Points, in no order, along strands that fork, close into loops and pass close to each other.
Points whose rows are less than 125 apart are linked; no others are. Some points are linked to none.
gef: [ 34 -22  -4  -8  -6   1  17  -9  -3 -11  -3  -8  22   1  -8  -3  14 -40
 -29 -12  -8  11  24  30 -35  20 -10  18  -2  26   5 -35 -13   3  11 -15
   9 -13 -38 -10  23  -9 -14  -6 -60 -33   7 -27   5  -1]
Dopug: [-30 -14 -12 -27  12  -6  -9  37   0   9  33  36 -12  32  -4  55  -5  42
 -11 -27  32 -11 -16 -23 -10 -17  13   7 -21 -29  41  -2  20   4  24  38
  17   5  36  22   0 -17  -4 -29  13  -6 -10  -2 -35  42]
Rir: [-21 -22  28  17   4 -22  -6  33  -4 -45  -3  14 -16  -8 -23   6   5  17
  34 -23  12  -3 -16 -43   4  -3  -3 -14  -9  19  -1  26  23  -1   4  25
 -17 -17  12  19  20  15 -13  -5  48 -23 -12  -1 -10 -25]
remu: [ 23 -29  52  12   4   2  18 -29  25 -18 -26  -7  -8 -11 -33 -44  69  10
 -15  -8   1  -5  23  25 -37  33   0 -27  -9   7 -15  -9  17  -6 -17 -21
 -18 -20 -47  -1  10  11 -35  12 -25 -30  11   6  13 -38]
reku: [-11   9  16   0   0  12 -10 -19   3  21   1  -6  13 -11  -4 -58  39  24
   6  34   7  -5  20   9 -14  16  15 -12  13 -11 -26  39  -3   2 -39 -27
 -12  18  -9  -9 -29  35 -11  35  35  21  -1  29  43 -13]
Luv: [-19  21 -21 -21  13   2 -13  -5  -5  36  35  14 -28  12 -11  24  21  20
 -25  -3  -2   1 -26 -11 -26 -20 -14   7 -11 -12  40 -10   7 -17   3  27
  44  19  44  -6   6   9  43  -7 -12  -2  13  28   8  24]
ditag: [ 21 -12  14   9  40 -16 -12 -36  41 -15 -13  -5 -53  19  12 -27 -26  20
  19  14 -19   8 -12  11  -2 -23 -39  17 -65   4  17 -12  27  -2   1  37
 -36  -1 -17  32 -13 -23  -5   6 -35 -46   8 -25 -65  23]
giti: [ 13  -1  -9 -59 -17  14 -21 -10   7  87   2  24   6  44  30  -3   6  24
 -56   4  36   1  24  -2 -22 -21  52   3  -1 -31  14 -29 -10  -3   6   0
  18  12  -2   0  -6  15 -38   7  -3  24   3 -11  26  29]
luvez: [ 17  11  22   8 -12  22  -4 -23  -3  26 -22  -2   9   1  27 -27 -22  12
   1  42   6   8  49  15 -14 -24  17   3   1   1 -15 -10  -2  -5 -22 -23
 -58 -15 -32  11   7 -12 -51  31  23   5 -23 -31 -17  28]
netef: [-51  36 -11  -3  48 -24 -21  28 -21  26  32  15 -32 -15 -13   6 -32  -3
 -22   4  -2 -15 -29   3  39 -46 -13  13  28   1 -28 -17   6  -1 -13  18
  38   1  34   0   0  19  26   2  41  52   7  18  20 -22]
teb: [ 24  21   3 -10 -31  19  19  49 -14  19  30   7   3   5  19  19  -2 -24
 -11 -24  27  32 -30  -8  21  20   5 -48  15 -17  18  14 -29   2   0 -26
  29   1  32  -6  28 -10  11 -33  11  -2 -25  17  22 -21]
Did: [ 19  25  28  -6 -17  41 -13 -29  -8  37  -4  16 -10 -12  20 -51 -21  -3
 -12  36  14  20  33  24   2 -19  11 -24 -17 -10 -20 -11 -10   7 -36 -14
 -38 -17 -25   8  22   1 -41  22  32   8  -6  -5   9  -2]
bafu: [-28  -3   2  17  -6 -22  -7  15 -20 -31 -15   2  37  -4 -10  -7  36 -11
  20 -20   0 -21 -15  -5   9  34  32 -34  29   6 -23  46  -8  17  -2 -17
  31  18  11 -25 -20  31  22  -2  15  29  -3  39  62 -55]
zod: [-46  15 -22  19  16   4   1 -11 -10  16  34  22 -19  -3 -13  16  25  12
 -13   6 -23  -2 -32 -35 -27 -47 -16  44 -14  11  39  -6  -3 -21   9  26
  29   7  53   6   1  21  58  -8  -5  25  20  36 -16  19]
taz: [ 34  -5  38  -1 -33   6  38  23  11   7 -10  -6  15   7   7 -11  17 -39
 -23 -45  38  11  -2  -5  15  27  -5 -77  20 -10 -19  13 -31 -11 -10 -53
  11 -22  -8   1  41 -11 -29 -38 -10  -9 -26   7  39 -55]
muv: [ 11  -6 -33 -22  57 -58 -26  -8  10 -31 -17 -24   3   8  -3  49 -58   7
  11  -2 -13 -35   9   3  18   0 -25  43 -18 -13  11 -19  20  -1   2  39
   6  12  19   9 -19 -43  18  -4 -30  -3  13 -35 -38  10]
muzoz: [  2  10   7  44 -20  -6  -2  -2 -25 -63 -28 -29  29 -35  -6   6 -14  -6
  46  24 -42 -17   3 -28  43   7   4   3  17  29 -51  26  -7  13   3  -6
  -3  -9  -5 -23   6  31   1  16  55  33  -4   3  12 -26]
fofu: [-34 -53  15   7 -33  11  -1  26  19  25   0  39  46  39  -9  19  32   6
 -26 -31  17  -3  12 -25 -53  -9  52  -6  15  -9  18   8 -22  -4  41 -31
   5  19  -2  14 -11  21 -34 -51 -15  42   4  19  32  15]
voge: [ -3 -20   1  15  -9  -2  -2 -13  -1  12 -15  -7  28   3   8 -13   6  18
   2  24  -4  -5  55   0 -39 -16  20  35   5   3   1   6 -14 -10  -6 -20
 -34   0 -24   7 -10   8 -29  18   4  10  -1 -29  -9  36]
gabi: [ 36 -13  -2 -12   1   3  -7 -22  -5   4 -20 -20  15  -2  14 -22  -4 -35
 -39   3  -7   2  54  33 -36   3  -9  38  -6  16  -6 -45 -16   2  -6 -16
  -2  -8 -37  -6  26  -7 -24   7 -57  -7  15 -42   7   4]
veva: [-39  16  -7 -11  36 -18 -26  23 -25  46  29  19 -30  12   2  11 -26   2
 -49  -2   2 -18  -2   4   2 -68  -5  26  15   5  -4 -24   1 -11 -17  13
  25  -2  24  19  16  17   5   1  20  43  14   3  12   3]
kek: [  0  -5  -3 -14 -27   0   6   4   7  37  -3   2  43  19  15 -10  39   5
 -11   5  11   2  16  13 -24  17  46 -11  23 -14  16  18 -13   5  12 -37
  -1  20 -12 -12 -23  10 -10   4 -10  17 -16   7  35  13]
fefug: [-31 -29  10   8   7  18 -11 -14 -17  40  25  19 -34   8  -3 -29  13   8
 -38   3   3  -1  18 -27 -53 -52  19  27 -10   3  25 -10 -22 -18 -24   6
  -1 -11  13  16  25  41 -10   1  10  21  25   4  -6  13]
Binis: [ 35 -10  38 -10 -24  -1  37   8  25   9 -25  -8   3  15  15  -4  19 -19
 -25 -34  31   7   3   4  11  27  14 -73  23  -7  -1   4  -8 -10   2 -40
 -12 -30 -28   7  28 -22 -51 -29 -27 -21 -38  -3  22 -33]
Roz: [ 29  29 -23 -74 -20   0  -5 -22  10  66   8   2   1  30  51  -8 -21  14
 -36  -6  38   9   3  24  16  28  31 -34  14 -49  20 -13  29  -1   3  15
  -1   8 -15  -4  -8 -18 -25  12 -18 -13 -22 -15   2  29]
pize: [-16  -1 -46 -16   0   7  13 -39  29  37  14  17  -2  31   6  16  28  40
  -9  12   6   7 -16   5 -41  -3   0  48 -29 -20  40   1  -1 -12  33  17
  19  36  25  -6 -35   1  30   2 -54  -2  32  16 -28  77]
ruk: [ 32  21   3  10 -17  40  11  42 -14 -27  17 -17   5 -30  14  11 -33 -53
   8 -13 -10  26 -11   0  53   9 -28 -25  -6  14 -30  -2 -38  23   4 -15
  21 -18   1  -7  38 -20   8 -41  16  18 -30   3   6 -34]
kaz: [ -6   5 -31   4   9 -18 -13  40 -46 -48  -6 -12  25  -9   0  57 -31 -47
   0 -12 -14 -21   2 -12  30   4   8  28   7  22  11  -8 -21  20  20  -5
  30  10  20 -18  14 -10  23 -23 -10  29 -12 -18   1 -17]
marut: [ 13  -3  38  21 -34  13  32 -14  32 -15 -36 -10  -9  -9 -10 -12  23  40
  49  33   0   2  -4 -12  12  12  -2 -26   2   9 -11  16  37  -6   6  -5
 -57 -20 -14   2 -11  -9 -19  38  24 -47 -17  -1 -28  16]
bod: [ 27   6   9   5 -18  38  57 -36  11   7  -3   5 -20 -20  -5 -25  14 -15
  13  36   3  41 -22  21  -3  11 -25 -14 -14  14   6 -14  12  -7   8 -12
 -56  -2 -27  -8 -16 -20  13  23  -8 -53  -7  -3 -48  41]
gudub: [-28   8  -4  36 -14  -2  -2   7 -40 -54  -7 -14  19 -36  -2  -8   4 -23
  33  17 -42  -9  -3 -22  21   5   2  28  12  20 -26  18 -11   6   2  -4
   6   7  -3 -24  -1  34  28  13  51  28   6  11  12 -16]
bav: [ 44   4  18  21 -26  52  43 -11   6   0  -6  -7 -29 -26   8   5 -32 -20
  24  37   8  32 -14   4  30 -14 -20 -24   5  21   2 -33  18   4  18   2
 -70 -24 -37   3 -10 -40  -7  -1  16 -40 -29 -13 -54  38]
rovar: [ -4   5  10  11  -3 -15   0 -14  18 -15 -18 -11   1  -3  -1  -8  -6  41
  44  29  -5  -5   2 -11   8  -1 -15   0 -15  -1   0  25  29 -10  -2   8
 -33   6   9   7 -19  -8  -4  41  31 -30  -3  -9 -33  20]
Risel: [ -5  18  -3 -29  -3  11  -8   2  -2  24  39  16 -29   8  -8  -1  28  35
  -2  -8  18  16 -31  -2 -10   8   0 -22 -14 -27  33   9  14  -9 -10  21
   5  13  34  -3   4   0  15   6  15 -31  -8  29  -6  24]
Papu: [ 42   2  32  13 -34  26  47  20  10  15  -6  -9 -10   5  26  16 -22 -31
 -13 -17  43  23  -3  -9  30   1   2 -54  18  -5   7 -11  -1 -12   9 -26
 -41 -34 -25  12  41 -33 -35 -35 -10 -24 -53  -4 -19  -7]
zava: [-15 -14 -20  36  -6  11  10 -18 -23  -5  28  -5  -7 -17 -18 -22  33 -38
 -10  -1 -40  18   1  -2 -52 -10 -12  54  -6  24  22 -20 -29 -13  -1 -19
   9   8  -3 -14   6  33  37   6 -33  -5  43  14  -7   1]
giz: [ 32 -24 -27  -7  22 -29   1  -7  21 -52 -16 -14  18   7 -17  48 -28   3
  30  -9  -5 -19  -1 -12   1  17 -12  29 -13   6  14 -22  20   9  29  30
 -11  -3  10   6  -2 -51   3  -5 -37 -35  -3 -44 -47  23]
mened: [ -3 -15  20  58 -35   3  21  -2   9 -30 -23 -14  68   2 -33  -5  42  -5
  44   0 -31   8  20   0 -22  32  33 -23  23  26 -14  25   0  -4  24 -42
 -34   4 -28 -25 -14  22 -23  12   6   3   1  22   9 -31]
gopi: [ 19   3  -4 -16 -34   8   6  18  -3  49   2   0  44  29  30  -6  24 -23
 -35 -10  21  11  16   0  -9  14  45 -17  28 -17  11   5 -37  -4   9 -56
  23  16  -4 -16  -1   8 -15 -14 -20  22 -13   2  51  -6]
pil: [ 31 -28   5  16  46 -21 -17 -16  39 -40 -15 -20 -43   6   0   2 -45  -2
  23   7 -22 -14 -10 -14   1 -32 -48  28 -49  23  13 -27  30  -5   8  44
 -31 -11  -4  39   4 -35   0 -12 -24 -47   9 -36 -64   3]
gel: [  0  -9 -44  -6   6 -17 -11  31 -39 -37   3  -3  29  -2  -2  48 -20 -47
 -11 -15 -12 -12  13  -1  -5  -3   3  53   2  20  21 -24 -20  17  32   1
  28   9   8 -13   9 -15  27 -19 -45   8   8 -23  -3   4]
bivep: [ 15  40  10 -32   9  26  -9 -31  27  15  14   7 -39 -23 -12 -59  23  38
   7   5   1   9 -22  18  19  41 -31 -43 -21 -24 -19  22  11  -9 -46  24
   7   3   6   7  -2  11  17  28   7 -25  19  41  23 -12]
vege: [-29  29 -21  -2  13 -19   2  -4 -25 -21   6   6   3 -19 -15  21  10  18
  27   8  -7 -13 -39  -6  30  26 -11   8 -12 -14  15  14  16   4   6  21
  24  34  45 -24 -28  -3  52   9  30   0   1  33  -9  -3]
Rati: [  1 -35  55  37 -17  -3  21   0  21 -29 -24  -3  30   7 -41 -19  60  15
  13 -17  -6   5  16   0 -36  25  15 -36   4  29  -6   8  15 -10   6 -26
 -42 -17 -42   1   3  15 -49  -4   4 -19  -5  21   7 -40]
Dutiz: [-27 -19  22  18  -7  29  -9 -27  -9  49  35  23 -23   7 -32 -33  60   7
 -25  15   0   9   2 -35 -63 -32  29   7   3   4  28   3 -13 -24 -18  -7
   8   3  12  -4  19  63   4  -1   9  26  21  28  16   1]
laz: [-28 -45   7  16   2 -19 -11  13  -9 -16 -12   2  18  14  -7   1   8  11
   1 -13   6 -13  36 -16 -41 -18  23  30   7  11   6  11  -2  -6   2  -6
 -11  -9 -13  17   1  18 -24  -4  -4   8   8 -20   6   2]
gose: [-27   5   0   1 -21  -3 -10  22  11  42  11  33  48  34 -11  24  55   4
 -20 -18  16  -9 -33 -24 -15   0  41 -46  24 -11  11  28 -16   7  26 -26
  35  33  34  -6 -14  21  11 -21  -5  37 -20  48  61  -6]
vani: [ 17  11  14  24  -6  11   1  34 -12 -35 -13 -18  10 -13  15  -5 -16 -32
  11 -14  -2   7  15 -12  39  -3 -10 -27  17  23 -53  21 -29  11 -15 -31
  11 -23  -9  -1  29   6 -17 -19  18  32 -24  -1  34 -49]
diz: [  9   0   0 -30  28  -9 -36   6  -3  15  20   2 -34   7  10  -1 -34  -7
 -28 -21  14  -6   2  17 -12 -14 -22   0 -18 -14  14 -15  11   2 -23  34
  13   0   5  18  30  -9  -8  -8  -7 -19  11 -17   9  -9]
Ripo: [-14   3 -38 -13  46 -46 -22   5 -11 -15 -13 -13  15   2   1  58 -63  -5
  -1  23 -26 -36  26   8  30 -24 -18  63  -4 -10   9 -29   5  -6  14  22
  17  20  18   2 -24 -30  29   4 -16  31  22 -29 -33  29]
Tovo: [ 29  39  29   0  -4  24 -17  -9   7   4 -17 -20 -19 -30   9  -7 -40  15
  28  17  -5  -3   3  45  73  -9 -32 -32  -1   1 -67   4   8  22 -30  10
 -25 -42 -36  17 -15 -23 -15  -2  46  10 -14   1  21 -13]
fepiz: [  1   6  33  14 -13  44   8 -28   0  13  13  22 -34 -26  -3 -58  10   1
   1  28   4  31   7  -2 -18 -12 -11  -4 -38   2  -4  -6 -10 -18 -27  -5
 -45 -10 -14  11  23  16 -17  20  35 -19   8  11 -14   7]
fofiv: [-22  -3  19  17  12  -2  -3  32  -9 -47  18  15 -28 -36 -15 -21  -3  -7
  16 -18  -3   0 -21 -32   9  -4 -16   1   2  22 -19  23   6  -4 -13  20
   2 -18   4  15  24  24   6  -5  54   0   2  13   6 -47]
rasok: [ 29  27   2   5 -11  37  11 -35   0  -8 -21 -22  11 -39  15 -40  -3 -12
  14  43 -24  14  16  41  14  23 -37   4  -3   2 -45  -9  -7   3 -22 -21
 -17  -8 -23 -16 -27  -7  10  33  -2  -2  -2   1  11  12]
zar: [ -6  -1 -14   1   2 -12   0  -1   7   3  -2   0  12  10   9  28 -25  31
  29  24  -1   3  10  -3  -1 -12  -5  28  -6 -12  24   6  12 -12  15  16
 -30   8   9   7 -27 -28   5  24  23 -16  -6 -22 -52  59]
zafe: [ 33 -26   3  16  21 -16 -16   7  30 -49 -11 -14 -16   1 -18  34 -42   9
  31  -2  -8 -16  -2 -18  13 -17 -27  15 -24  19   8 -31  28   4  15  35
 -30 -15   8  23  12 -46 -10  -3  -1 -38 -12 -40 -56   8]
nafi: [-17 -13 -34  33  -6   0   8   1 -40 -43  18 -11  18 -26 -21  -3  22 -68
  -2  -4 -52  11  12  -1 -34  -7 -19  58   5  34  10 -22 -26   5  20 -18
   6  13 -19 -22  16  22  34   3 -24   4  35  -2  -7  -2]
nopug: [ -7   3   5  13 -35   5  11  45  -7  19  28  21  13  23  -9  21  36 -16
  -5 -34  25  16 -38 -27   5  12  25 -56  20  -9  21  25 -31  -2  16 -34
  35  17  42 -10  15   7  14 -39  18  15 -21  38  45 -28]
nifa: [-10 -15  -9 -36 -22  20   8  12   5  40  47  34 -21  33  -9  22  26  34
 -19 -32  32  17 -27 -18 -31  -5  29 -15 -18 -30  54   0  10  -7  23  26
   9   3  28   7  17   1  -9 -27  -6 -29 -11   7 -23  51]
meva: [ -6 -34 -41 -21  10 -19  -2 -25  20   0  12   0 -15  30  -3  12  21   2
 -26 -42  -1 -10 -14   4 -44  21 -11  41 -19 -16  30  -8  -1  -2  18  26
  52  16   7  -3  -7  -5  24 -19 -81 -25  49 -12  -5  18]
gek: [  3 -35 -27 -16  21 -14 -18 -14  -2  -4 -13 -20   0   6  20  -9 -20 -29
 -42 -20 -15 -23  50  12 -45 -14  -5  76   2   3   7 -24 -16  -4  -1  -2
  26  -6 -18   7   7   1   1  -6 -70  10  43 -41   2   1]
Vilog: [  1 -25 -21  -5  17   2 -16 -41   6  34  -3 -14 -28  13  22 -34  -3 -10
 -55  -7 -24  -7  27   4 -57 -18   4  62 -10  -7  24 -28 -25 -12 -27  11
  34  -2  -6   7   3  26  11   3 -68  12  57 -25  -8  -1]
kuv: [ 28  -7  56  38 -40  36  40   4  26 -25 -30  -6 -32 -17 -13  -6  14  27
  47  30  -6   9 -10 -17  36   1  -8 -28   8  28 -26   1  22  -1  10 -10
 -59 -42 -29  -3  -5  -8 -25  18  40 -44 -25  12 -20  -2]
fep: [ 27  -8  47  30  -2  17  -3  21  24 -37 -29  -5 -47 -21 -15  -1 -20  17
  36   6  -1 -15  -6 -19  40 -19 -18 -23  -4  36 -40  -9  24   8  -3  16
 -43 -35 -23  15  20 -20 -37   1  48 -27 -22  -8  -1 -30]
lidam: [ -4 -27 -35  -9  23 -33   5 -27  16 -35   1  -1  -3  10 -19  11  25  -4
  16 -30  -6   1 -25   6 -27  38 -19  26 -32  -1  25   6   6   4  20  21
  21  23   7  -4 -15 -14  45  -4 -60 -41  32  -3 -24  12]
tel: [-45  15 -14  41 -12   7   0  17 -47 -33  15   6  15 -29 -10  -3  20 -30
  12  16 -35  -8 -12 -31  -1 -21  10  37  15  22  -2  10 -19   3   8  -9
  15  12   9 -17  -1  35  41   7  45  41   6  26  11  -1]
kura: [ 19  20 -12  -2  11  13  25 -33  19 -31  -6  -6 -13 -34 -11 -25  17  -8
  37  20 -17  22 -40  15  13  37 -54  -2 -37   6 -15   4  10   0   2  12
 -13  16   5 -15 -32 -12  49  23 -17 -40  18  13 -18   5]
ratid: [-28   6  -7 -19  71 -68 -41   1   8   6  -5 -17 -37   4  -1   7 -65   6
 -14 -10   0 -34   9  29  27 -38 -23  18  12 -17 -21   0  33  -4 -33  34
   4  -7   5  31  -5 -11 -10  10   7  16  25 -29  -4 -33]
Vute: [-17  28 -14  -6  53 -33 -22 -35  15  22  -1 -16 -31  10  27 -22 -40  33
   3  36 -34   5   3  29  12 -22 -29  29 -32 -23  12  -1  11 -19 -27  31
 -16  25  -4  16 -38   3  13  31  -8  -4  22  -1 -22  13]
razav: [ 34  25   3 -42 -20  15   6 -18  12  32  -5   4   3   9  34 -21  -2   6
 -18   2  26  12  -1  35  12  30  10 -48  15 -28   1   1  21   9 -15  -6
  -4  -6 -16  -1   0 -17 -18  14 -19 -25 -27  -2  13   3]
gazo: [ -8  39 -14 -17  30 -31 -22  30 -18   3  -3 -21  14   1   7  55 -64   9
  12   8   9  -9  -5  27  68   5  -1 -17  14 -20 -23   0   8  22  -2   4
  22   9  24 -13 -12 -30   2 -11  31  30 -25 -19  -2 -17]
Babif: [ 23  38   3 -10  -7  29   0 -17  -6  -2 -11 -19  11 -28  23 -23 -27   0
  26  31 -15   8   1  44  42  17 -35 -14  -1  -8 -48   2   4  16 -25   2
 -10 -15 -16  -7 -22 -15   9  18  22   8 -12  12  12  -2]
Tul: [ -6  23   5   9  24 -12 -22  36 -23 -24  -2 -25   2 -13  18  -2 -49 -23
   8  -1  -5  -5  14   4  51 -14 -13 -11  21  20 -62  19 -18  13 -31  -6
  16 -17  -9  -2  14  16 -13  -6  40  53  -9  -4  33 -42]
lum: [-24 -29  -7 -30   9 -37 -12  33   8 -30   5  19   3  21 -18  52   6  38
  18 -46  22 -15 -14 -25  -3  14  20 -15 -12 -26  34  19  31  13  26  34
   8   3  24  18  -6 -19  -8 -28   1 -25 -13  -7 -31  13]
far: [ 29  20  20 -29 -24  30  -7 -18  -1  51   0  15  -1   6  21 -47   1  -1
 -27  17  22  20  14  20  -9  10  29 -40   2 -23  -2 -14 -11   5 -31 -20
  -4  -5 -14  -7  21   8 -36  20   7  -1  -9  -3  29 -11]
res: [ 15  17   9   8 -16  37  49 -28  23  -6  10  15 -33 -21 -10 -28  22   0
  36  30   0  37 -53   4   6  23 -37 -18 -35   4   8   5  18 -12  11   5
 -49   5   0   1 -25  -8  31  22   9 -59   4  12 -51  34]
Sanuv: [ 47   5  27  21 -27  43  30   7   1  14  -6  -7 -26  -6  30  15 -47 -33
   0  15  25  28   3   9  39 -24  -1 -36  11  12  12 -35   6   8  15 -12
 -55 -32 -38  10  26 -43 -35 -23  -2 -24 -56 -19 -35  15]
pusek: [-52  16 -16  36  -3  15   2   3 -31   2  34  23  -7 -16 -12  -1  30 -11
  -5  14 -30  -3 -23 -36 -22 -44  -1  44   7  24  22  -4 -12 -16  13   1
  19  10  34   0   5  32  54   2  23  45  15  38  -1  15]
seseg: [-18  30 -21  -5  15 -33   3  21 -40  -7 -21 -17  40  -3   6  72 -37   9
  18  20  -7 -22  -8  13  72  26  23 -15  19 -10 -14   6  -8  22  16  -9
  41  28  41 -28 -27 -14  25 -12  23  44 -29  -4  -4  -2]
bolif: [-42 -60  20  16  -7 -11  -9  33   2  -6  -3  24  20  27 -22   7  23   7
 -14 -38  16 -10  18 -30 -53 -15  34   3  11   8  17  15  -9  -2  17 -13
  -5 -10 -12  15   4  29 -27 -37   0  17  10   2  15  -2]
keb: [  6  14   3  -5  16  22 -15  18  -5 -20  43  14 -44 -35 -17 -20 -12 -15
  -8 -23  -4   7 -32  -7  14   9 -38 -15  -7   7  -6  -5  -4   2 -27  39
  31 -13   9   8  35  10  28 -13  21 -10   7  23  29 -40]
rez: [  6  16 -37 -15 -12 -26  23 -37  14 -19 -26 -13  32  -2 -10  12  23  14
  46   7   3  -3 -26  17   7  59   7 -13   9 -13   8  26  33  15  21   4
 -15  27   9 -23 -49 -29  38  31 -28 -37   2  -4 -30  33]
zaki: [  2   7 -36  -2   4 -15  18 -33   8 -24  -7  -6  11  -4  -9  -5  28  -1
  34  12 -10  13 -27  15 -14  38 -21  13 -19   2  12  16  10   1  18   2
  -8  26  14 -20 -34 -19  44  24 -31 -37  20   1 -20  20]
pumat: [ 31  14  37  25 -11  32 -14  14  16 -27 -15 -12 -39 -30  -4  -1 -37   3
  35  11  -8  -7  -3   2  70 -23 -24 -27 -11  29 -61  -8   2  15  -9  19
 -29 -43 -31  16  13 -25 -20 -17  59  -2 -20  -1  10 -20]
Zino: [-34 -26   5  34 -13  17  -1  -2 -13  -2  30  13   7  -6 -28 -23  56 -15
  -2  -3 -18   8   2 -10 -55  -1  18  19   8  11  20   2 -12 -12  -4 -23
   7  12  -7  -8   2  43  15  -1   3   3  28  32  25 -16]
vugam: [-24  30 -10  -1  32 -14 -20  34 -34 -18  18   0 -14 -29   0  -3 -48 -29
   2  -7 -16 -10 -14   1  54 -13 -12   6  24  10 -48  13 -11  10 -22  16
  33 -13   4  -8   5  20  12  -4  52  57   5  10  28 -41]
sefa: [ 36  21  -3   1 -31  37  32  39  -9  -5  27  -9   6 -19  22  18 -22 -49
   1 -22  14  38 -29   1  44  28 -19 -43   5  -3  -5   1 -27  15  10 -20
  26 -15  15  -7  31 -18  16 -39   2  -3 -35  10  -2 -34]
Nar: [-25 -26  17   2   3 -34  -8  38   0 -36  -9  13   5  14 -22  31   9  33
  33 -38  20  -8 -19 -41   3  11  16 -27  -5   3  19  31  25   6  20  24
 -11  -5  21  14   6  -4 -22 -13  28 -25 -19  -9 -17 -13]
Penav: [-12   9  -9 -36   8   1 -26  17 -13  61  15  26  -6  31  15  16 -13  18
 -55  -4  22 -17  10   0 -19 -45  21  19   5  -8   4 -27  -3  -8  -5  12
  36  10  16  10  11  16 -14  -3  -5  36   8  -1  26  22]
Foz: [ 14  -2 -26 -78 -23   9  -6 -29  18  77   1  14   7  42  49  -1  -7  32
 -48  -7  37  -1  27  11  -5   4  49   2   4 -53  25 -24  12  -7  21   4
   2   9 -14  -5 -16  -7 -46  11 -18   3  -6 -18  -5  45]
zif: [-29  10   4 -14  47 -43 -30   3   2   7  -9  -7 -21   0   1 -16 -26  23
  -1   0  12 -28  13  14  12 -15 -12  -1  18  -6 -31  19  21  -8 -36  16
   2   0  -1  10 -15  13 -18  29  33  16   7  -6  15 -23]
madom: [-17  23 -16   6   5 -20  -7  26 -51 -29 -14 -11  42  -8   9  45 -12 -26
   8   1 -12 -27  -5   0  51  12  18   5  20  12 -17  11 -22  23  14 -13
  50  28  31 -28  -9   7  30 -13  14  56 -16   8  21 -24]
gim: [  3 -11 -29 -34  15  -4 -23 -32  14  41   2  -3 -38  27  13  -5  -4   7
 -57 -28  -7 -20   0  -4 -40 -16  -2  45  -8 -19  33 -35  -8 -15 -14  41
  68  10   9   3   5  16  13 -13 -73  -3  55 -18   4   5]
feb: [ -8  20  -4   7  17 -24 -14  30 -11  12 -11 -25  18  16  14  54 -73  23
  18  26   2  -4  22  10  57 -26  10 -10  25  -4 -20   5   2   6   3  -6
 -13  -2   9   0  -7 -22 -21   8  45  35 -26 -29 -10  14]
Pedu: [ 28  -2 -44 -13 -13  -7  15   2 -15 -20  -4 -14  47   3   3  21  -3 -50
  -6 -10 -10  21  18  26 -15  22   1  29  11  19  10 -19 -24  24  30 -21
  16   6 -16 -32  -2 -24  17  -9 -59 -12   5 -32   2  17]
Gupe: [ 19 -10  31   6  13  14   3 -41  17   2 -16   5 -37 -21  -4 -55  25   0
 -10  19  -1  10  18  23 -23   9 -22  -2 -34   0 -14 -14   5 -11 -27  -3
 -20  -5 -25  10  15   9 -13  21 -23 -29  13   0  -4 -17]
Gomo: [ 17  -6  -2   8 -24 -18  36 -17  22 -41 -34 -12  33   5 -21  23  29  11
  40 -11   6   0 -18   6  12  49  20 -33  24   7   7  10  40  13  30  -4
 -25  -4 -11 -15 -18 -28  -4  15 -32 -45 -18   3 -19   9]
Mel: [  2 -24 -35 -22  -1  -5  19 -21  27   6   7  12   2  25  12  21  -2  26
  12   0  14   8   1   9 -27   4  -7  44 -25 -23  32   5   4  -7  26  19
 -12  17   2   3 -25 -28   8  -2 -34 -28  14 -23 -57  71]
bama: [-39 -19   6 -10 -14  -4 -13  12  13  42  15  40  30  36 -18  16  50  29
 -30 -22  18 -15 -23 -31 -48 -16  37 -22   9 -11  19  15   6   3  22  -6
  27  21  27  13 -12  30  -7 -26  -9  38  -8  43  42  20]
zus: [  7  -4  -7  31 -33  -7  34 -10   4 -30 -32 -18  62   6 -15  10  25 -13
  32  -4 -15  11   9  12  -9  40  24 -19  28  21  -3   8   1   8  23 -33
 -20   0 -25 -23 -15  -9  -8   7 -28 -14 -11   3   3  -6]
vipiv: [  6 -13  25  15 -22   9  -2 -12   1  28  -7  -7  46  -1  -1 -46  50   8
  -5  31   4   5  32   8 -27  23  40 -20  25  -8 -12  35  -8   3 -14 -53
 -25  12 -23 -16 -26  32 -28  19  14  30 -11  10  43 -17]
sava: [-23 -40   2   4  24   6 -13 -33   4  37   4   1 -38  15  13 -44  -4  12
 -51  -7 -11 -10  30 -15 -53 -38  17  42 -16 -11  18  -6 -19 -12 -34  15
   7 -16  -6  23  13  36  -8   0 -29  21  44 -18 -25  -2]
ketub: [-22   5   4  -9  23 -18 -22  -3  -2  12  -7  -9  -4  -8   4 -36   8  28
   0  13   9 -18  20  11  -2   2   0  -5  15  -8 -28  32   9  -2 -38  -6
   0  10  -5  -1 -21  23 -10  37  33  20   5  16  33 -19]
peg: [  4  20   3 -15  17  14 -10 -16   9  -3  19   5 -41 -28 -15 -40  15   7
  -4  -9  -7   2 -23   8   2  26 -38 -15  -8  -7  -7   6   3  -9 -44  27
  27   0   8   0  10  11  24  13   2 -21  19  31  35 -28]
sode: [-36  10 -34 -10  30 -26 -13  24 -24   6  -4   5  23   8   8  56 -44  -8
 -25  23 -15 -32  23  -1  13 -43  -6  69   2  -6  10 -35  -4   2  18  12
  25  17  21  14 -10 -17  28   3  -7  49  20 -19 -19  35]
Doli: [ 15  -7  31  21 -13  -2  11  36   3 -32 -17 -10  20  -3  -1  -5  11 -25
  12 -35  18   0  -1 -14  31  17  -4 -54  22   9 -46  31 -32   5  -9 -42
  10 -22   1  -1  30   5 -20 -30   9  15 -24   8  46 -64]

A piece is two or more points that can be reached from each other along the links. Count, over all rows, the pieces, the separate loops (a circle has one, a figure eight two, a Y none), the forks (points with three links) and the tips (points with one).
pieces -> 5
loops -> 2
forks -> 4
tips -> 10

A fork is a point with three links, a tip a point with one. Leave the first point through the second and follow the links. Name the first fork or tip that comes.
tel, pusek -> bivep
taz, Binis -> zaki
vani, ruk -> Did
kuv, fep -> rasok
res, bod -> vani
feb, gazo -> Vilog
sode, Ripo -> ditag

Name the points in between on the shortest way along the links from the first point to the second, in order.
Rir, zod -> Nar lum Dopug nifa Risel Luv
gel, mened -> Pedu gef gabi gek Vilog gim meva lidam zaki rez Gomo zus
Nar, bivep -> Rir fofiv keb peg
taz, Vilog -> Binis Papu Sanuv bav bod res kura zaki lidam meva gim
fep, Mel -> kuv marut rovar zar
Roz, fofu -> razav far Did luvez voge laz bolif
